Each row is a point on a landscape with many valleys, with its height.
A ball rolls from a point to the lowest of its 5 nearest points, and stops where none of them is lower. Distance is the straight distance between rows; heights are no part of it.
Sunot: [-11   9  -7 -16  26  -4  38  28   4 -16 -10   8 -26   6   0 -16 -11  16
  -8 -17]  (h 285)
kalif: [  6  -2  -7 -16 -10 -18  18 -17   5  -1 -18  18  -3  -2  -5 -12 -16  33
   2   1]  (h 250)
vuv: [ -1   8   0  10 -32  16 -39 -17   8  32   7 -28  17   2  -9  -1   6 -22
  13  17]  (h 248)
tor: [ 17   4   0   4 -33  15 -12 -11 -24  20  33 -20 -17 -13   5  10  23   5
  14 -20]  (h 503)
ser: [ 12 -19   1  14  -8   5  -6   4  14  25  10   0  12   9  20   0  -4 -31
 -12  -5]  (h 247)
rizuz: [  6  -7  -3  16  -1   7  -9 -11  27  19   5   2   6   1  17   3  -3 -38
  -4   4]  (h 297)
rezaf: [-12   6 -21  -3   6  13  32  21  26 -26 -21   0 -19   1 -11 -19 -11  10
  -2  -3]  (h 122)
lanev: [ -8   3  12   7 -16 -11  -2 -19 -23 -10 -12  12  24  -5  13  13  -2   5
 -10  11]  (h 73)
neke: [ -8   2  -9 -29  -5 -18  16  -1  -2 -10  -3  28 -12  -3   5 -15 -12  40
  10 -16]  (h 377)
lanob: [ 11  -7   2  12  16   8  -5   0  22  16   2  13   2   7  22  14   2 -34
 -18  -2]  (h 326)
pes: [  2 -10 -10  16 -16  14 -33  -9  19  24  12  -4   8  -2   6 -11   2 -36
  12   5]  (h 254)
Sel: [ 18  -9   6   4 -31   6 -14   2 -23  24  24 -26 -10  -4   4   7   5  -1
   5  -8]  (h 25)
Tol: [  3   2  10   0  34 -11  -9  -1   1   7   6  10  19   6  -5  18   4 -13
 -14   5]  (h 779)
namu: [  7  11   6  -4  48   2   3  -8  26   2 -12  -6 -11 -16 -15   3   0  11
   3  21]  (h 433)
solov: [ 14 -19   5   9   6   4  -2   0   6  25   6   1  12  13  11   5  -4 -29
 -18  -6]  (h 264)
falat: [  5  -4  15  17 -28  -2   0  -8 -31 -20   3  -1  12  -5  36  20  20  -2
  -6   8]  (h 140)
ripo: [ -3  -3  14   0   4  -2 -10   2 -23   3  21   9  20  14   6  11   8  -6
 -13 -10]  (h 201)
rusa: [ 13  -7   3  10 -34  10  -6  -5 -12  40   4 -37  -5  -2   1  -3   4  -4
  11  -3]  (h 189)
sada: [  7 -20   6   7   2   2  -8   3 -15  16  10  -6  10   8  15   2  -5 -20
 -14  -9]  (h 263)
kogu: [  2  -4   8   1 -22 -17  -3 -18 -16 -13 -23   4  14  -2  17  16  -5  21
 -17  14]  (h 51)
Deta: [-14   5  15  11 -19  -5  -9  -7 -31  -8   4   7  19  -3  17  16  10  -4
 -11   0]  (h 93)
deka: [  2  -2  -8  -3   0  -4  32   7  24 -12 -22   3 -14  -7 -19 -15 -13  12
   2   5]  (h 114)
Fud: [ -3  13   0   1  -3  -6  15 -11  16 -14 -21  16   8  -7 -18  -9  -2   6
  11  16]  (h 314)
Gimo: [  1  -1  11  13 -31   2  -8  -1 -34 -14  20   0  -6  -8  28  15  24  -9
   8  -9]  (h 418)
merud: [ -3  21   5  -4  31 -17  -1  -9  10   1  -4  17   8  -1 -24   2  -4   1
  -1  12]  (h 71)
Pudeb: [-14   8 -16  -5  14   9  24  36  26 -37 -23 -11 -24   2   1 -11  -9  -4
  -7   0]  (h 183)
zak: [ -4  13  -3   2   3  -1  11  -5  21 -10 -21  15  -2   2 -25 -11   3   8
   8  14]  (h 206)
mem: [ 10 -22   8   3  -5   0 -16   7 -20  24  20  -9   4   9  11   4  -7 -12
  -7 -15]  (h 216)
ligat: [ -9   0 -16 -12  32  10  -7  15  29 -26  -1 -20 -20  -8 -22  -7  -5  15
  17  10]  (h 316)
Bep: [ 20 -13   1   4 -24  14 -10   1 -13  33  13 -24  -2   1  11   3  -2  -5
  10  -6]  (h 58)
vugan: [-10   1  -9 -22   9 -13  25  16  -3 -10  -5  21 -21   0   2 -23  -4  30
  -1 -23]  (h 276)
sim: [-27  28 -13 -19  24  -7  25  32  -9 -29  -6  23 -14   7   7 -11  -2  16
  -3 -26]  (h 361)
Nefem: [-24   6 -26 -16  26  20   1  18  31 -43  -3 -17 -17  -8 -14  -9  -8   0
  15   2]  (h 273)
pabos: [-11   5 -17  -6   8   9  20  15  33 -26 -17  -2 -21  -4 -13  -9  -6   2
   2   8]  (h 125)
Zude: [ 14 -19  11   9 -20   8  -5   0 -14  30   9 -19  -2  -1   9   3  -8 -14
  -6 -10]  (h 157)
Vez: [  2  -4  -4  -6  -2 -13  32  -2   8  -8 -23  14 -12  -3  -3 -22 -14  20
   3   0]  (h 164)
fiti: [  9  -3   8   2  39  -6   5  -3  15  12   8   7   1   1   6  17   4 -14
 -18   7]  (h 491)
nipif: [ -7  16   2   1  21  -2  -4  -9  11 -12 -10  18   4  -5 -34   1   0   4
  15  11]  (h 509)
Lopid: [ -3  -2   9   6  24  -7  -7  -7  -6   4   5  17  25  11  -1  10   3 -11
 -16   1]  (h 714)
Zuki: [-13  15 -11 -13  27   2  35  41   5 -24 -17  -5 -24   8   3 -10  -9  17
  -8 -13]  (h 313)
mufim: [  6  -4   2 -14 -12 -29   8 -18 -17  -1 -17   9   9  -5  11   9 -12  36
  -9  14]  (h 115)
mefe: [ -5  -7  17  14 -22   3 -14   0 -33 -10  10   7  15   3  14  13   6 -16
  -6  -3]  (h 112)
lamir: [ 15   2   0  11 -39  10  -6  -5 -29   2  29  -7  -7  -3  23   7  21  -5
  18 -12]  (h 32)
zanaf: [ -8  14   6   1  14 -10  -2 -15   1 -13  -7  20  26   2 -24  -3   0   7
  -4  13]  (h 665)
zovip: [ 12  -9   8   4 -23  12 -20   1 -36  14  28 -13  -6  -6   9   2   9  -2
   5 -24]  (h 229)
rem: [  0 -10  15   7 -24   7 -20  10 -29   3  30   5   8  -3   7  10   6 -19
   1 -12]  (h 154)
lape: [ -2  14  15   0  30 -13  -6  -7   2   2  -9  17  13   3 -22  10   1  -1
  -2  12]  (h 797)
val: [ -8   2  13   5  -1  -4 -11  -5 -19  -5   5  19  23   9  -3  12   2  -5
 -12   7]  (h 291)
Tok: [ -7   4  17   4 -11  -6 -17   2 -26  -6  15  13  22   5   7  11   7  -5
 -15  -4]  (h 119)
fasu: [ 11   7  15   4  41  -5   1 -12  29   2  -5   4   0  -6   1  14   2 -14
 -14  20]  (h 461)
rezi: [ -3  14  -2   2  -7 -11  18 -20   8 -13 -28  14  13   5 -19 -10  -2   8
   1  14]  (h 293)
vof: [  4   8   3  -7  45  -3   8 -16  27  -3 -10  -5  -7 -10  -4  14   1 -12
  -8  19]  (h 454)
reso: [ 17   3  -1   6 -29  10 -10 -19 -25  31  23 -23 -17 -11   4   4  16  10
  15  -9]  (h 369)
mik: [  8 -14   8   5  10  -6  -4   9 -17  19  13   8  12  15   7   6  -2 -11
 -13 -12]  (h 352)
radel: [  2  -5   2  13 -36   9 -24 -10   2  40  -4 -24  19   4   6  -6   8 -16
  14   9]  (h 240)
fomi: [  4  -2  -1 -19 -15 -22  14 -18  -7  -4 -20  15   1  -9   3  -5 -19  38
   1   4]  (h 219)
gugok: [ 12  -7   9  14 -33  13 -14 -10  -4  31  -2 -34   4  -6  -2  -1   8  -7
  15   7]  (h 232)
gudat: [  4 -15  -6  16 -27  13 -28  -8  12  32   6 -21  12   1   2  -7   9 -24
  12   4]  (h 205)
bopu: [-39  24 -16 -23  11  -4  21  30 -10 -35 -10  30  -8   9  19 -10   8  14
   1 -19]  (h 327)
buzor: [ 14 -15  -2  12 -32  14 -17   1   3  29   3 -19   0   5   8 -12   6 -15
   9  -6]  (h 166)
Togus: [-13   4 -26 -14  16  19   5  18  32 -33 -11 -15 -14  -1 -18  -9  -5  -4
  15   4]  (h 207)
tilut: [ -7  11  -5  -1   8   9  14  15  31 -28 -16  -2 -10   2 -27 -18  -4  10
  12   9]  (h 118)
mifen: [-11  17   7   2  -9 -10  -1  -9  -8  -6 -12  17  27   3  -4  10   2   0
  -3  10]  (h 172)
fet: [ -5   2  -9 -16   7 -11  33  18   4  -7 -16  22 -17   2  -6 -21 -11  28
   0 -10]  (h 225)
Fak: [ -8   7 -11  -9  30   4  -3   7  27 -21  -5  -9 -17  -5 -28  -8  -2  10
  15  15]  (h 274)
Pituk: [  4   6   4  -2  47 -13   1  -7  15   1  -6   0   3  -5 -18  13   1  -1
  -7  14]  (h 500)
Soson: [ -7  11  -9  -5  29  -4  -5  -7  23 -17 -11  10 -10  -6 -33   1  -1   9
  17  11]  (h 61)
gosil: [  9  10  -7  10 -33  13 -11 -21 -26  22  43 -19 -19  -6   5  11  22  10
  25 -17]  (h 564)
gis: [-24  13 -21 -19  19  22   3  35  33 -49   0 -20 -11   0   0  -6  -9  -6
  10   4]  (h 298)
pani: [ -2   9  -2  -6  37  -6  -3 -10  12  -8  -2   4   1  -6 -28   9  -2   2
   2  11]  (h 444)
dun: [-11   7 -11 -10  16  11  38  33  24 -27 -14  -7 -26   7   1 -13 -12  13
  -4   0]  (h 171)
sipev: [ -1   0  11  11 -17 -11  -4  -9 -27 -12  -6   3  13  -7  24  18  12   5
 -11   6]  (h 85)
laga: [ 12  -4  11  14 -33  13 -18  -3 -31  -2  29  -9 -13  -4  15   5  20  -5
   9 -18]  (h 389)
gane: [ -2  -2  -7  15 -10   4 -44 -13  13  36  11 -19   9  -2   3  -9  11 -19
  17   2]  (h 251)
rapo: [ 17 -25   3   6 -19   3  -8  -1  -7  31  11 -14   1   2  13  -2  -6 -18
 -12  -3]  (h 192)
mab: [ -6   8   6   6  19  -8  -4 -11  -6  -5   3  18  22  11 -12   7   2  -2
  -2   7]  (h 838)
tolu: [  8 -17   8   9  20  -2   0  -4   8  19   1  11   9   9  11  11  -5 -25
 -19 -10]  (h 356)
mibe: [ -4  -8  12   3 -28   3 -11   0 -35 -13  10   7   7  -7  25  14  11 -10
  -5   2]  (h 131)
runez: [  8 -10   8   4 -15   4 -14  10 -29  18  23  -5  -3   1  11   2   0  -7
  -5 -18]  (h 211)
Memig: [  0   2  -2  -4 -15 -19  27 -21   8  -8 -26  16   9  -3  -3  -4  -9  22
  -5  13]  (h 170)
Zut: [  7   1  -6 -17  42  -4  -6  -3  28 -24 -11 -22 -16 -15 -21   1  -4  11
   7  13]  (h 379)
Solom: [  0  -3 -12 -22   5 -14  21  11   5  -3 -11  17 -14   4  -2 -27 -15  39
  -3 -18]  (h 261)
Dod: [ 13  -3   0   5 -31   7  -5 -13 -24  36  28 -33 -11  -4   1   6  15  15
   9 -17]  (h 330)
Sabo: [ 13 -25   5   5 -11   3  -5   3  -1  29   4  -8   4  14  16  -1 -10 -24
  -8  -9]  (h 210)
bozig: [-16  -1 -26 -14  33  20  -8  18  32 -38   0 -20 -11 -12 -14 -14 -14   4
   9   5]  (h 292)
nov: [  0  -2   6   4 -14 -15   9 -19  -9 -10 -20  15  20  -3   0   8 -10  12
  -3  11]  (h 94)
fomin: [  3   1  12   3  40 -11  -5 -13  12   4  -2  13   4   5  -7  19   1  -3
 -13  11]  (h 538)
pepul: [-18   8 -16 -24   1  -9  16  20 -11 -21  -7  30 -20   3   8 -21  -4  23
   4 -23]  (h 286)
duk: [ 16 -13   1   8 -36  11  -7   0  -9  35  11 -29   3   2   1  -5   5 -12
  -1   1]  (h 160)
zapev: [ -8  13 -10  -3   4   2  26  14  26 -20 -22   3  -7   2 -23 -19  -5   9
   5  11]  (h 63)
pezev: [  0 -21   6  -1  -3  -2 -11   4 -26  15  23   1  11  18   8   8  -1 -13
 -10 -10]  (h 266)

Two balls start at each pair of points below. Name the first point that both come to, or write never.
mik and val: Tok
Lopid and sada: never
fomin and fiti: never
Tol and solov: Sabo

Call two points neighbours if one is among the 5 nearest of the other. Go from one point of each pair to the other, from neighbour to neighbour, staying as low as possible. Name the highest point that can't be avoided.
lamir and zapev: zovip
zapev and merud: zak
zapev and kogu: Memig
